A landscape with many valleys, sampled at points; each row gives a point and its height.
From any point a ball rolls to the lowest of the 2 points nearest to it. It stops when none of these is lower. Distance is the straight distance between rows; heights are no part of it.
(907) (h 24.3): [ -9  17 -19 -22 -17 -13   9   6 -25   8  19   2 -28 -10   0   5  16 -19
   2 -16   5  -5   0  -9  -7  13   1  -7  -4   6  -4  -5]
(380) (h 53.3): [ -4  15   7   2 -13   8 -13   7  -1 -11   7   3  28  -4  -2 -12  -4  22
  -2 -11 -22 -26  -9  -2  -8  14   5   7  -2 -19  10  -2]
(149) (h 52.5): [ -9   8  -7   0 -11  -3   1  -7   1 -12   0   2  18   4   0  -5   3  10
  10   2   5  -5   4   2  -4   9  14   2  -6 -10   2  -8]
(859) (h 54.4): [ -2  12  -4 -37  -8  -5  10   1  -4   3 -12  14  -7 -30   3  -1  11 -25
 -23 -11  -5   1   5 -10  10  11 -19   0  35  11   8 -10]
(1603) (h 34.2): [  9 -22   0   7  20 -20 -14  -1   6  13  -3  -6 -13  12   5  11  25  -9
  15   1  15  15  -5  13  10   2   2 -19   5  -4 -22  15]
(1187) (h 58.2): [ -2   3 -12 -32  -8  16  14   4  -3   7  -9  15 -16 -17   6  -4   6 -16
 -15 -11  -3   2  18 -13  -1   7  -9   0  22  19  12  -8]
(609) (h 30.8): [ 21  -4 -11   2  -4  13  12  29 -21  10  19  18 -28  -1   8  -3   7   3
  -4 -28 -12  -9  10  -6   5   8  -6  -8 -12   7   5   6]
(805) (h 37.5): [ -8   6 -10  -7   9  14  -2  -9 -10   4  12 -16 -24  13   0  14   1  -8
   6  -8   2  -1  -3  -6 -17   4  23   7 -19  -8   3  -2]
(925) (h 29.7): [-12  11   3  -4 -10 -31  -7  -8  -5  -6   7 -13   7  -4  -1   6  17 -17
  -6   2   8  -6 -19 -10  -5   6   0   8  10 -15 -15  -6]
(459) (h 51.0): [ -1   1   0  -1   0  -1   3   1   1   6   5   1  -5  -9  -9  -4   6 -13
  -9  -2   7   2   5 -22   6   4 -17  -1   5  12  -8  -8]
(1164) (h 42.7): [  7 -11  -4  -6  13  -2  -6  -6   8   0 -21   9   4  10   6   0   4   6
   9   5   1  11   9  17   6  -7  10  -3   6  -7   3   2]
(509) (h 63.0): [ 19 -12   4  12   7  23  -5  16   8   4 -23  11  -2   4   5  -3 -12  18
 -12  -1 -11  -6  13   2   9 -16  -3   7  -6   7  14   8]
(144) (h 37.3): [-37   4 -10 -12 -36 -12  15   5   0   0  -6  -3  15  -6  20   1   3  12
  -8  10  12 -22  10 -11  -2 -15  10   3  -3  -1   0  -7]
(1322) (h 31.8): [-20  11  -9 -20 -31 -14  14  12 -12   5   9   8   1 -12  11  -6  14   3
   3  -7   1 -20   4  -4   1  -1  -5  -1  -8  -1  -2  -9]
(408) (h 49.4): [  1  10  15 -18   5 -12  -3 -14  -1  -5 -15   0  13 -12  -1   8   5 -16
 -14   4  -5   7 -13  -4   5   2 -10   7  29 -10   3   0]
(160) (h 61.4): [  1  -9   3  10   7  27   0 -15   7   4   1  -5 -19   2 -13  -6 -26  -8
  -3   9  -1  21   8 -20  -7  -9  -6   2   5  36   0  -2]
(854) (h 39.3): [-29   7  -3 -19 -41 -22   1   9  -6  -2 -10   0  25  -7  19   5   3  19
  -9   7   2 -34  -3   4   1 -15  14   5   0 -14   1   1]
(399) (h 48.9): [  1   1  -3  17 -16 -19  -1  32 -20  11  15   3  -4   3   9   1  21   3
   0 -12  -2 -28 -18  -2   9  -4 -16  -1  -9 -14  -7  19]
(222) (h 33.7): [-16  15   2 -29  -1 -14  13 -18   2  -7   0  -9  23 -20   2   3   3 -21
 -12   3   4  -1  -8 -12  -4  16 -11   4  36  -5  -5  -5]
(1341) (h 48.5): [  3   2   4  -6   0 -19   1  -4   5 -12  10  18  23 -15  -5 -21  13  -3
   4   7   4   8   4  17  10  25  -5 -15  11  -9  -2  -8]
(651) (h 59.8): [ -7   7   9  15  12  15  -8 -12   0  -3 -15 -21  -3  19  -5  21 -28   5
  10   5 -10  12 -26   0 -18 -21   6  18  -8   4   7   5]
(1558) (h 55.6): [-12  15  12   6 -10  26  -7   5  -1 -15  26   6   9  -6 -22 -22 -20   4
   2 -13 -10 -15 -11 -17 -12  21   1  11   1  -3   4  -8]
(956) (h 44.8): [  0  -2  -8  21  -8  -7  -1  18  -6  -5  20  -2   9  13   3  -6   7  10
  11 -11  -3 -15  -5   1  -3   4   6  -4 -21 -10  -4   6]
(847) (h 47.5): [ -7 -23   5 -11   0 -23   6  -2  15  16 -24 -10  -1  -5   6  14  11 -16
 -19  16  21  14   4   0  13 -23  -9  -4  23  20 -13   6]
(662) (h 55.5): [ 27 -13  14  20  22  11  -7  12  22   0 -13  18   3   0  -1  -7  -2  13
   0   3 -12  15   5  16  16  -2 -20  -9   6  -1   0   4]
(10) (h 63.7): [  9  -7   9   3  -2  12  -3  18   8   1 -24   8   5  -4  -5  -2 -15  16
 -26   8  -3  -5   6  -3  15 -20 -10  11   6  12  11   0]
(178) (h 47.1): [ -2  -8  -8 -17 -14 -11   7   3   4   6 -21  10   6  -2  13  -3  12   5
  -8   5  12  -4  16   2   9  -9   0  -4   2   5  -3  -1]
(1399) (h 47.7): [ 13  -5  -5  26  -4  -4   3  30 -14   9   7   2  -4   3   9   6  11   3
 -11  -7   2 -15  -9  -9  15 -11 -17  -4 -16   0 -11  15]
(107) (h 47.4): [ -2   3   4  -1 -21  14  10  21 -10  11  13  12 -17 -20  -2 -20  -5  -1
 -20 -16  -1 -17  14 -25   5   0 -22   0  -2  25  -4  -4]
(295) (h 41.0): [-13   7  -4 -19 -21 -18  12  -1   0  -1  -4   8  22 -21   6   3  15  -6
 -11  -2   7 -10   1  -4   9   9 -14  -3  23  -2  -5  -8]
(557) (h 36.7): [ 15  -2 -17  -6  15   7   0  -2 -13   4  19  -5 -30  13   1   9   2 -11
  10 -16  -4   5   4   0 -10  14  19  -1 -16  -5   4  -3]
(1267) (h 24.8): [-21  16   6 -26  -8   3   3 -11  -3 -11  -5  -7   8 -10  -2   8 -11  -4
 -18   0  -4 -11  -9 -17 -10   1   1  16  12  -4   7  -7]
(491) (h 45.2): [  2   8 -12   7   5   5   0  11  -7  -5  28  -6  -4  18  -5  -3   5   5
  15 -18 -10  -9  -6   0 -11  18  13  -2 -25 -13   4   2]
(1357) (h 15.4): [-14   4 -18 -10 -13 -19   6  -7  -8  -9  17   0   5   0   1  -8   8   1
  20   1  11  -7  -3  12 -11  15  25 -12 -21 -17   3  -6]
(981) (h 60.8): [  0   3 -17 -40  -1  17  15  -8 -12   5  -3  13 -26 -16   7  -6   7  -7
  -8  -8  -4   5  28   0  -7  14  10  -5  15  20  16 -14]
(1451) (h 33.8): [ 12  -7  12  14   5 -15  -9  22  -1   9  -2   5  -1  -4  -2   8   9 -13
 -18   0   1  -4 -14  -6  17  -8 -25  10   3   1 -12  10]
(1334) (h 23.0): [  8   7  -3  -1  11  10   6  -9   2 -10  19   8  -6 -11 -20 -19  -8  -8
   8  -6  -4   9   6   3  -4  23  -2  -8  -2   7   5 -16]
(962) (h 44.7): [ 17 -10 -17   2  -3 -11  -1  19  -5   5   1  12  -6  16  20   4  19  17
  17 -10  11  -7   5  27  13   0  16 -15 -14 -17  -2  14]
(606) (h 44.3): [ -3  -4  -9 -15   1   4   0 -11   8   7 -23   3  -6   6   9   8  -1   4
  -8   5   3   5  10   6   5 -16  12   5   2   3  12  -2]
(1290) (h 28.8): [  4  -2   1  12  16  11  -3 -24  11 -11 -12  -7  10  10   3  -2  -9   6
  21  15  -5  22   5  15 -11   5  15  -6  -9  -4   0   1]
(488) (h 41.6): [  7  -1   8  20  17  14 -10  12   3  -3  -8 -11   5  26   7  21 -14  20
  -6   1  -5  -9  -9   2  -2 -24  11  14 -14  -9   8  16]
(1378) (h 20.5): [ -8   5 -15  -8  -5 -13   4   2 -14  13  12   0 -17   0   8   7  14 -17
   4 -12  11  -7  -7 -11  -6   3   5   3 -11   0 -12  -3]
(452) (h 58.3): [ 18  -5  10   3  18  17 -10  -7   2   9 -14   6 -18  -3  -6   0 -12  -6
   0  -4 -23  18  -2   2   9   0  -5   7   9  10   6   1]
(35) (h 34.8): [  7  -6 -15 -16  -9   7  21   9  -5   7   7  23 -21 -16   5 -19   7   0
  -3  -5  11   4  23  -1   9   3 -11 -15  -6  29   3  -4]
(111) (h 37.4): [-10  12  -1 -23 -18 -24  11 -19   0  -6  11   8  24 -27   0  -9  15 -17
  -7   5   6  -4   1  -4   3  20 -18  -8  33  -6  -4 -10]
(292) (h 42.3): [ 12 -14 -14   6  -9 -10   6  15  -3   4  -1  14   4   6  11 -10  12  15
  14   0  13   1  11  16  14  -3  -4 -19 -14  -1  -3  12]
(258) (h 39.2): [ -4 -14  16  10   3 -27  -9   7   5   9  -6 -12  -2   7 -11  23  12 -14
 -18  14  14  -1 -19  -5   6 -20 -10   6  11  -1 -24  10]
(1576) (h 29.6): [  0   5  -4  12  11   5  -9 -12  10 -17   1  -6   9  10  -6  -3  -6  14
  22   4  -3   2  -3  18 -14  12  24   1 -10 -19   7   1]
(1023) (h 42.1): [ -1 -26  -4   0  13 -15  -4  -8  15  19 -22 -11 -10   5   5  14  11 -19
   1  20  14  23   7   1  13 -19  -6 -15  16  22 -16   7]
(1354) (h 46.2): [ 13  -1 -19  -5   1   6   6   8 -10   2   9   8 -12  11   8   0   4  12
  12 -12  -1  -8  13  12  -3  12  19  -6 -21 -12  12   1]
(456) (h 54.7): [-24   0   5   4 -31 -24   1  -6   3 -12  17  -5  39  -8  -3 -18   7  13
   4  11   2 -16  -6  -4  -7   6   0   1   0 -10  -6  -6]
(1453) (h 39.5): [ 12 -13 -14   0 -10  -1  17  15  -4   6   2  16 -11  -3  11 -11   8  10
   4  -5  13   2  21   3  10  -4  -3 -12 -14  16   2   0]
(1365) (h 17.6): [-20   9 -20  -5 -16 -16   6   2 -15   1  18  -7  -6   4  13   5  15  -5
   9  -6  13  -9  -2   0  -6   6  14  -5 -12 -11  -6  -4]
(1014) (h 47.8): [ -1  19   4 -18  15  17 -10 -21 -11  -5 -12   1  -4  -2  -6   6 -13  -5
   7 -11 -26  11 -14   7 -10   9   8  11  17  -8  12   1]
(205) (h 53.4): [ -2  -5   5   2  -8 -20  -2  -1   2  -6   2   5  17  -4  -2  -7  10   2
   6   9  15   0  -4   1   5   5  -4  -5   5 -11 -17  -1]
(259) (h 45.6): [-12  -4  -6 -28 -13 -15  18  -4   3   5 -21   7  13 -15  14  -3  12 -12
 -16   7  16   1  12  -4  10  -5 -12  -3  22   3  -1  -3]
(696) (h 45.7): [ 11   6 -14  -5  13  10  -2   0 -10 -11  14   1  -9  14  -4   1   5   9
  17 -13  -7  -1  -2  20  -9  22  26  -2 -19 -22  13   4]
(903) (h 51.4): [-14   1 -18 -14 -15  -6  17  -5  -1  -6   7   3  11  -9   6 -16  12   1
   7   4  11   1  12   6  -1   8   7 -10  -9  -2   0  -9]
(1421) (h 43.0): [  3 -14  11  38  -8 -20  -8  18   6   4   9 -15   9  14   2   5   8   6
  -5  10  18 -12 -12 -12   5 -13 -15  -3  -5  -4 -21  12]
(513) (h 22.8): [-22  10  -5 -23  -7  18  13 -10   8  -8  -9  -3   6 -10   1  -2 -14   3
 -13   1   1  -4   8 -10 -10   2   5   8   5   6  12 -14]
(1099) (h 66.9): [ -4  -2  28  24  10  10   3 -31  20  -8 -18  -9  11  -7  -8  -9 -28   0
  11  23 -10  34  -4  10  -6 -13 -12  -1  14  12   2  -4]
(413) (h 29.4): [  4  -3 -11 -12 -12  22  22   1   2   3  10  20 -10 -12   5 -20  -6   8
  -4  -3   5   0  28 -10   4   2   3  -8  -2  27   5 -15]
(1265) (h 42.4): [  7   3   0  11  12  26   1   6   0  -7  11  -3  -4   9  -6  -3 -17  11
   6 -11 -13  -2   0  -8 -12   4   9   9 -18  -3   8   0]
(995) (h 59.2): [  9   9  15   5   8  29  -3  -7   4 -11  -5  -2  -5  -4  -9  -5 -28   6
   4  -3 -17   6  -9  -9  -6   2  -8  13  10   9  10  -5]
(1416) (h 49.8): [-11   3  -5  20 -21  -2  -3  34 -19   5  17   1   5   3  13  -2   9  17
   1 -10 -11 -35  -8  -4   8 -12  -4  -2 -19 -12   0  18]
(740) (h 46.6): [  1   3   4 -17   6  31  -1 -14  -9   4 -20  -5 -15   2   0   7 -25   2
   2   2 -22  10   3  -2 -11 -11  11  18  10  14  23  -3]
(1217) (h 38.2): [-15  -1 -19   2  10   0  -1 -16   1   4   7 -20 -10  16   1  17   0  -9
  12   7  13   6   2 -11 -16  -4  23   2 -21  -1  -3  -3]
(1612) (h 46.0): [ 17 -11   2  28  -2   6   3  26   5   4   4   5   0   5  -1 -10  -1   7
 -11  -5   5  -3   1 -10  16  -3 -19  -4  -9   6  -8  11]
(1239) (h 19.1): [  3 -10 -16  -9   1 -21   0  -2 -14  11   4   7 -17   4   6  10  26  -7
  19  -6  19   5  -3  18   5   1  10 -15  -9  -7 -14   9]
(565) (h 42.0): [  3   9   6  12  11  19  -8   0   1 -12  -2 -12   0  21   1  11 -14  13
   7  -3 -15  -5 -11   6 -13  -5  17  12 -16 -13   6   7]
(154) (h 20.6): [ -1  14   4 -10  16  25  10 -19  -1  -9  17  10 -11 -15 -23 -21 -13 -19
   5  -6  -2  16   4  -8 -10  28  -3  -3  12  17   1 -12]
(1176) (h 25.2): [ -6   6  -4   4   5   0  11 -15   8 -13  10   1  13  -8 -13 -21   0  -4
   9   5   9  10   8   0  -2  16  -1  -9   6   4  -4 -13]
(109) (h 40.7): [-17   2  15  21 -10   8  -6   6   4  -9   1 -28  16  19  -9  12 -19  18
  -8   9   6 -17 -19 -11 -11 -17  12  21 -22 -11   4   4]
(735) (h 37.6): [  7 -22  -7   2  17 -11  -6 -12  16  15 -10  -7  -9  11   2   7   9  -8
  10  12   7  21   7  14   4  -9   5 -15   1   7 -15   5]
(1359) (h 43.4): [ 10  -3   8  36   0  10   8   8  16 -12  28  -1   6   5 -15 -20  -6   7
   6  -2   2  -2   5 -10   4  14 -14  -4 -13   5  -6  -3]
(28) (h 39.0): [-10 -11 -12   5  13  -5  -5 -22   8  -2   0 -13  -1  21   3  11   0  -5
  24  15  16  18   6   7 -14  -4  25  -7 -17  -6  -4   5]
(253) (h 35.5): [ 25  -9 -20   1  12   3   6   7 -19  14  25   4 -33   8   2   2   9  -5
   9 -15  -4   8   8   9  -1  16   7 -16 -17  12   5   3]
(776) (h 52.9): [-18  15 -10  -9 -12   8   1 -11  -3 -14   3  -6  21   1   4  -5  -9  17
   9   0  -3 -15   0  -1 -15   9  29   4 -15 -20   9 -12]
(1340) (h 52.4): [ -7   3  10   5  -4 -11  -3  -7   7  -7  10  -3  14  -9 -11  -3   4 -11
  -9   7   8   2  -5 -11  -2   8 -14   5   7  -3  -7  -8]
(1439) (h 17.5): [ -5   5   1 -15   8  24  10 -17   2  -7   2   8 -16  -9 -14 -11 -19 -11
  -1  -6  -4  11  13 -14 -10  12   4   3   6  24   5  -7]
(1632) (h 36.3): [ 12  -4  25  11   8 -31 -21   8   2   9 -10  -7  -5  -1 -11  14  13 -21
 -18   1  -2   3 -20  -4  13  -9 -23   4  14  -1 -19   9]
(1050) (h 47.2): [ -2   9  11  -1  10  27  -8 -18 -10   3 -11  -9 -18   5  -6   9 -25  -5
   5 -12 -24  13 -11   0 -19  -1   8  14   5   2   8   3]
(1148) (h 39.9): [ -5 -10  -5  12   8   0 -12 -16  14   0 -12 -12   5  19  10  13 -10  10
  11  15  15   6   0  12  -8 -14  23   0  -8 -10  -6   8]
(816) (h 44.5): [ 22  -4  -4  -5  27  -2 -15   0   1  -1 -15  12  -1   4   1   0  15   4
  11  -3 -12  14   1  32  12  14   6 -11   6 -14   8   8]
(1224) (h 20.4): [ -5   3   0  -8   4  15   8 -16   5  -2  -5   2   0  -8  -8  -4 -12  -1
  -8   1  -1   8  13 -10  -1  -4  -6   9   8  12  11  -9]
(1454) (h 49.6): [-12  -7 -16  -9  -8  -2  11  -8   5   0  -6   2  -2   0  10  -1   7  -2
   5   5  18   0  18  -4   3  -8  11  -5  -4   4  -1 -12]
(168) (h 28.5): [-20  20 -12 -24 -28 -18  11  13 -29   6  14   9 -19 -21  11  -1  19  -8
   3 -14  -5 -19  -2 -10  -1   9  -7  -5   0  -4  -3  -2]
(861) (h 53.1): [-16  20   2 -11 -10  12 -11  -6  -2 -15   4  -7  26   0  -4  -5 -13   9
   9  -3 -19 -23  -5   0 -16  21  16  12  -5 -22  15  -7]
(1403) (h 40.9): [-19   9 -15 -26 -14   3  11  -2 -11   7  -5  -3 -13  -1  12   7   2  -1
 -17  -7   9 -13  11  -8  -8  -8  15   7  -6   2   2 -10]
(209) (h 62.0): [ 10  -9   2  10  18  23   2 -10  11   6  -7   1 -10   8  -2  -1 -17   3
  -2  11  -6  18  17  -7  -2  -9   2   2  -3  26   9   3]
(1540) (h 46.1): [ 31   3  -5   2  21   2 -15  18  -6  -2  -2  18  -4  11   1   1  20   5
   5 -18 -21   4  -5  25  10  14  -3  -4   0 -22  10  12]
(272) (h 34.7): [-22   0 -14 -12 -37 -14  17   9  -4   1   1  13  12 -10  17 -13   6  16
   6   6  12 -16  11   0   3  -7   6  -6  -7  -1   1  -4]
(264) (h 50.0): [ 12   5  13  -3  19  -9  -4 -10   8 -13  -5  18  21 -12 -11 -13   9  -8
   8   6  -6  15   5  21  10  20 -10  -9  22 -14  -1  -2]
(671) (h 50.1): [-12 -12   8 -22  -2 -25   7  -7   9   3 -25  -3  10 -10   8  11  10 -19
 -21  10  14   8   2  -6  13 -12 -13  -3  33   7  -3   4]
(271) (h 66.5): [  3   0  33  31  13  10  -3 -15  12  -1 -12 -14   9  -4  -7   1 -32   0
   9  10 -17  24 -20  10  -5 -14 -12   7   4  11  -1  -2]
(1246) (h 48.2): [ -1  12   7 -26  11   4  -5 -18  -5 -10 -20   3   7 -10   5   8  -9 -11
  -3  -1 -18   9  -8   9   0   7  -3  11  22 -12  12  -1]
(511) (h 33.5): [ 10 -19   4  20  24 -14 -14  -4   9  17   0 -13 -14   8  -6  18   6 -20
  10   9   3  21  -8  -1   5  -6 -16  -8   5   7 -17   8]
(924) (h 53.9): [ -2  14  22   4  -9 -16 -19   0   2 -16   8  -9  38   1  -5  -1  13   7
   5   9 -10 -19 -23   5 -11  10   5  20  11 -24   1   4]
(1473) (h 46.7): [ 19  -2   0  11  15  -2   0   1   7 -11  12  15   7  -3  -9 -16   2  10
  10  -3  -5  11   7  21   8  20  -3 -13  -4  -7   6  -9]
(91) (h 54.3): [ -4   3  15  19 -18 -27  -8   2   3  -9  20 -10  38  -2  -4 -11  13   0
   3   9  -3 -23 -15  -2  -4   6  -2   5   8 -18  -8   1]
(988) (h 36.0): [ -2 -11  15  14  14 -18  -8 -10  14  10  -7 -13  -4   0 -10  10   4 -21
  -1  12  10  17 -11 -11   2  -8 -14  -2  12   5 -23   0]
(833) (h 44.0): [  1 -11   1  31  -4 -13  -2   9   5  -4  16 -11  10  15  -1  -5  11   6
   5   6  15  -5  -3  -3   2   0  -5  -4 -16  -8 -12   5]
(633) (h 55.4): [-19  13   7  17 -12   9   3  -1   3 -11  37  -8  17  -5 -14 -18 -10   5
   4  -7  -9 -22  -7 -21 -16  18   5   4  -9  -1  -2 -11]
(299) (h 45.9): [ 29  -5  -4   2  29   6  -6   3   6  -6   6  13 -10   3  -4 -17   4   5
  12  -9  -9  20   7  30   8  20   0 -16  -3  -8   6   5]
(185) (h 42.9): [  8   0  -1  20   9  13   4  -4   8 -11  20  -1   3  10 -12 -21 -12   8
  10  -2  -2   2  -1  -1 -12  14   2  -3 -13  -4   2  -3]
(291) (h 41.2): [ -3  -1  11  28   5   9 -11   5   8  -9   2 -23  13  28   6  17 -12  25
   1  16   6  -7 -16   3 -14 -14  15  10 -17 -18   2  11]
(191) (h 51.3): [ -5  18   9 -29  -7  -7  -1  -5  -2   3  -5   7   4 -25   1   9   9 -23
 -23  -6  -9  -2 -11  -5   6  15 -22   6  33  -3   5  -3]
(996) (h 60.1): [  0  -8  11  19  14   6  -5  -7  12   4 -12 -18  -3  14  -4  11 -19   3
   7  14   0  10 -10  -4  -5 -20   6  11  -8   7  -1  11]
(874) (h 20.9): [  4  -7 -23  -4  -5 -17  10   2 -13   4  17   1 -18   9   9  -1  17   5
  19  -8  19   1   8  18   1   9  12 -18 -25  -5   1   1]
(162) (h 44.4): [ 17  -7   9  32   5   6   3  12  16  -8  14  11  14   1  -5 -22  -3  12
   1   5   7   0   7  -1  15   4 -21 -11  -9   4  -6   4]
(250) (h 59.5): [ -3   7  23  11   6  17  -6 -10   0 -10 -14 -15   1   3 -11   5 -32   6
  -1   7 -13   5 -14  -4  -7 -13  -5  19   1   5   6   1]
(161) (h 45.8): [ -6  -3  -5 -20   0  19   2 -15   2  10 -30  -6  -8   7   6  13 -19   1
 -15   8 -11   7  13   1  -2 -22  11  14  11  17  17  -2]
(118) (h 27.3): [  2   2   7   6  16   2  -1 -25  16 -16  -2   0  10  -1 -10 -11  -6  -1
  14  13  -1  23   3   7  -6  11  -3  -5   6   0  -6  -3]
(192) (h 65.2): [ -2   2  22 -13   7  -8  -9  -4   6  -3 -38  -8   7  -1  -2  18 -16   4
 -10  13 -14  10 -16  12  10 -28  -5  12  20   1  11   6]
(729) (h 25.7): [  6 -11 -11  12  -6 -16   1   7  -2  13   9  -2  -8   6   7   7  11  -7
   3   2  22   0   3  -4   7 -10  -7 -11 -11   3 -17   8]
(1059) (h 58.9): [ 14   3  11   2  16  23  -6   5  -3  -1   1   8 -19  -4 -11  -4 -17  -4
  -6 -14 -21   1  -8  -7  -4   6 -12  10   8   7   6   3]
(858) (h 25.8): [  8  -4  -9  -4 -12  22  13  10  -3   0   0  16  -2   1   8 -16 -10  19
  -6  -6  -1 -12  24  -4   2   2   4  -3 -11  14  13  -5]
(969) (h 53.6): [  6  18  19   7  -7  -6 -17  11   2 -13   1  -2  27   3  -5  -3   1  10
  -4  -3 -20 -22 -18   8   2   8  -4  17   5 -20   9   5]
(409) (h 56.8): [ -4  21  -3 -25  -7  11   0  -1 -12  -2   6  13  -2 -23  -6  -5   0 -16
  -9 -16 -13  -8   2 -10  -3  21  -9   3  17  -1   7 -11]
(101) (h 60.9): [  7  -6  11  19  14  33  -1  -6  -1   6   4 -14 -23   6 -14   1 -35  -7
   1   0 -15  14  -6 -19  -9  -7  -8  13  -3  27   3   2]
(1440) (h 29.9): [  1 -18  -3  12   8 -21  -9  -3   4  15   3  -9 -12   5   1  15  18 -21
   5   9  27  12  -3  -2   2  -8  -7 -15   1   8 -23   6]
(946) (h 18.0): [ -7   1 -26 -15 -13  -6  12  -4 -12   2   9   6 -14   7   7  -6   9  10
  19  -4  10  -9  13   7  -8   6  24 -13 -18  -5   7  -8]
(577) (h 62.5): [ 13 -11   2  13   7  16  -2  -1  14  -4 -13   3   4   8  -1  -3  -9  13
   2   4  -6   8   9   1  -3  -9  -1   4  -7   7   9   2]
(116) (h 49.1): [  3   1  -1  -6  -6  14  11   7   2   1  11  17  -3 -19 -10 -18   1  -4
 -10 -12   0  -6  13 -16   7   8 -17  -4   4  14   0  -8]
(80) (h 22.9): [  2  -1  -3   8   3 -10  -5   3  -5   7   9  -8 -11   9   3  10  12  -9
   5  -7   6   1  -8  -2  -2   2   4   2 -13  -9 -12   5]
(1493) (h 42.8): [ -9   5 -11 -17 -23   5  15  16 -16  11  -5   6 -16 -13  17   2  -5   4
 -17  -8   6 -18  11 -15   0  -9   2   2  -6   9   5  -9]
(514) (h 39.8): [-10  -9  -3  12   0  -6   1   7   1  12   5 -20 -11   3  -2  21  -3 -13
 -19  11  22  -6  -3 -23   1 -21  -2   8 -13  13 -13   3]
(104) (h 55.1): [-31   7   3  11 -26  -8   5  -5   2  -7  26  -8  22  -6  -9 -18  -1   8
  -2   5   3 -19  -5 -19 -11   8   0   3  -9  -3  -2 -12]
(1486) (h 56.5): [ 31 -14  17  31  24  14  -8  10  18   8 -14   2  -5   3  -6   0 -14   1
   2   3 -20  21   1  15   6  -7 -24  -4   4   8  -6  12]
(23) (h 46.5): [ 18 -16 -23   9  14 -10  -6   9  -3  11   5   0 -13  24  15  12  16   3
  15  -4  16   3   3  17   7  -2  13 -22 -15  -5  -9  15]
(240) (h 41.4): [ -9 -10   3  24  -7 -20  -7  18  -6  15   5 -16  -4  10   2  19   7  -3
 -13   8  24 -13 -10 -11   5 -24  -6   2 -17   0 -18  14]
(211) (h 53.8): [ 30  -6   6  -1  16   0  -5   4  10  -5 -12  28   1  -7  -3 -13   8   9
   2   3 -12  22  14  25  18   7 -15 -15   7   0   7   0]
(813) (h 64.5): [  2  -1  21  -3   1  -3  -8  11   6   0 -28   0  14   0  -6  15 -11  11
 -21  16  -4  -1  -7   2  13 -29  -5  14  11   7   5   5]
(669) (h 51.8): [ 18   6   5  -5  15  -3  -7   3   6  -4  -7  23   4 -14  -9 -10  11  -9
  -2  -5 -11  12   6  11  17  14 -18  -9  15  -5   2   2]
(940) (h 30.7): [ 12  -6   6   2   4 -22  -8   8  -2   4  -5  10   0  -6  -2   2  19 -12
  -5  -6   1   3  -3   5  11   4 -15  -4   7  -6  -9   6]
(1508) (h 40.3): [-25   1   0   3 -15   7  -1   1   1  -8  -9 -22  11  12   1  15 -14  15
 -13  10  14 -23  -6 -10 -11 -19  19  18 -19  -8   5  -4]
(1282) (h 26.2): [-14  16   3 -19  -8  -5 -11 -13   2  -7 -12  -5  16  -5   2  12  -1   2
  -5   3  -2 -11  -8  -1  -6  -1  12  16   9 -17   3  -4]
(336) (h 31.3): [-17  17   7 -15  -7 -20   1 -17  -1 -14   7 -10  24  -9  -6   7   6 -16
  -4   9  -1  -8 -11  -7  -4  13  -4   9  23 -19  -6  -7]
(794) (h 45.0): [ -3  -2  -2 -10 -22  10   8  20  -9  10  -3  13  -9 -17   6  -7  -3   1
 -21  -4   4 -17  10 -10  13 -15 -19   2   2  15   2  -3]
(497) (h 38.3): [ -7 -15   4  14  11  -8  -7  -5  11  13   0 -21  -9  12  -3  17  -3 -15
  -3  13  12  11   0 -12   1 -18  -2   5  -6  11 -15   2]
(1280) (h 60.5): [  7 -10   7  23  14  19  -9  -6   7  16  -5 -22 -17  15  -8  11 -27  -5
   1  10  -7  20  -2 -11  -3 -21  -4   6  -4  20   1  10]
(117) (h 41.1): [  6 -13  -1   8  11  -7 -12   0   9  -1  -9   2   1  18   9   6  10  16
  15   7  12   4   3  18   2 -12  19 -11  -9 -14 -10  12]
(449) (h 28.2): [ 16   2  -8  -9  -6  15   5  18  -8   3   3  17 -15  -5   5  -8   4   9
 -10 -16  -6  -8  16  -1   6   4   2  -7  -6   2  10  -2]
(1047) (h 57.4): [ 17 -10  16  15  20  10  -5  -9  18  15 -17   5  -8   1  -3   0 -10  -4
  10   8 -20  24   5  18   6 -10 -16  -2  13  11   3   4]
(345) (h 33.4): [ 27 -10 -18   2   6   8   7  19 -21  15  14  11 -35  10  12   6  15  -2
   3 -19   0  -4   9  -2   5  -4   4  -9 -15  11   1  10]
(346) (h 47.3): [ 16   6   6  11   7   4 -12  20  -2  -7   2  14  14   2   0  -2  13  14
  -2 -12 -16  -5 -14  17   9   7  -7   3   0 -20   5   8]
(1565) (h 28.0): [-14   5   2 -15  -4 -23  -6 -10  -3   0  -4 -11   8   1   6  12  17  -4
  -1   7  10 -10 -11   3  -7  -6  14   5  10 -20  -7  -1]
(1333) (h 62.6): [ -1  -4 -22 -32  -4  26  16  -6 -15   1   8   6 -31  -4   8   2   1  -5
  -5  -8  -1   1  21  -8 -18  11  26  -4  -2  19  13 -15]
(137) (h 47.6): [  5   0   5  11  -3 -12   4  -4   3 -16  21   4  25  -3 -12 -22   4   6
  16   1   4  -1   4  15   7  26  -1 -13  -5 -10   1  -6]
(43) (h 25.5): [ 13 -12 -11  -9   6 -24  -4   6  -6  14  -3   8 -16  -4   7   7  28  -9
   5 -11  13   6  -2   8  17  -1  -6 -12   5  -3 -17   6]
(1384) (h 65.7): [ -9  10  26  -8   7  -2  -2  -5  -5   5 -33 -25   6  -5  -3  21 -29  -1
 -10  10 -13  19 -26   5  -1 -38   0  14  29   9  11  -2]
(608) (h 39.4): [-28   3  -8 -12 -19  -1   3  -7  -3   5  -6 -12   0  10  17  14  -3   6
 -10   5  16 -16   3 -10  -8 -14  23   9 -12   0   2 -10]
(881) (h 56.0): [ -5  21   3 -13  -4  20  -5   4  -8 -11  13  10   8 -13 -15 -12  -8   5
  -3 -10 -13 -16  -6 -12  -8  23  -5   4   4  -3   9 -10]
(306) (h 66.2): [ -1   9  29  11   9   0  -5  -9   1   3 -24 -18   7   0  -8  12 -30  -1
   0   8 -15  21 -24  11  -4 -25 -10   6  17  11   6  -3]

Where does a ball stop that starts at each point below?
(192): (816)
(1399): (608)
(696): (1357)
(1416): (1357)
(1047): (816)
(161): (858)
(847): (1357)
(295): (1439)
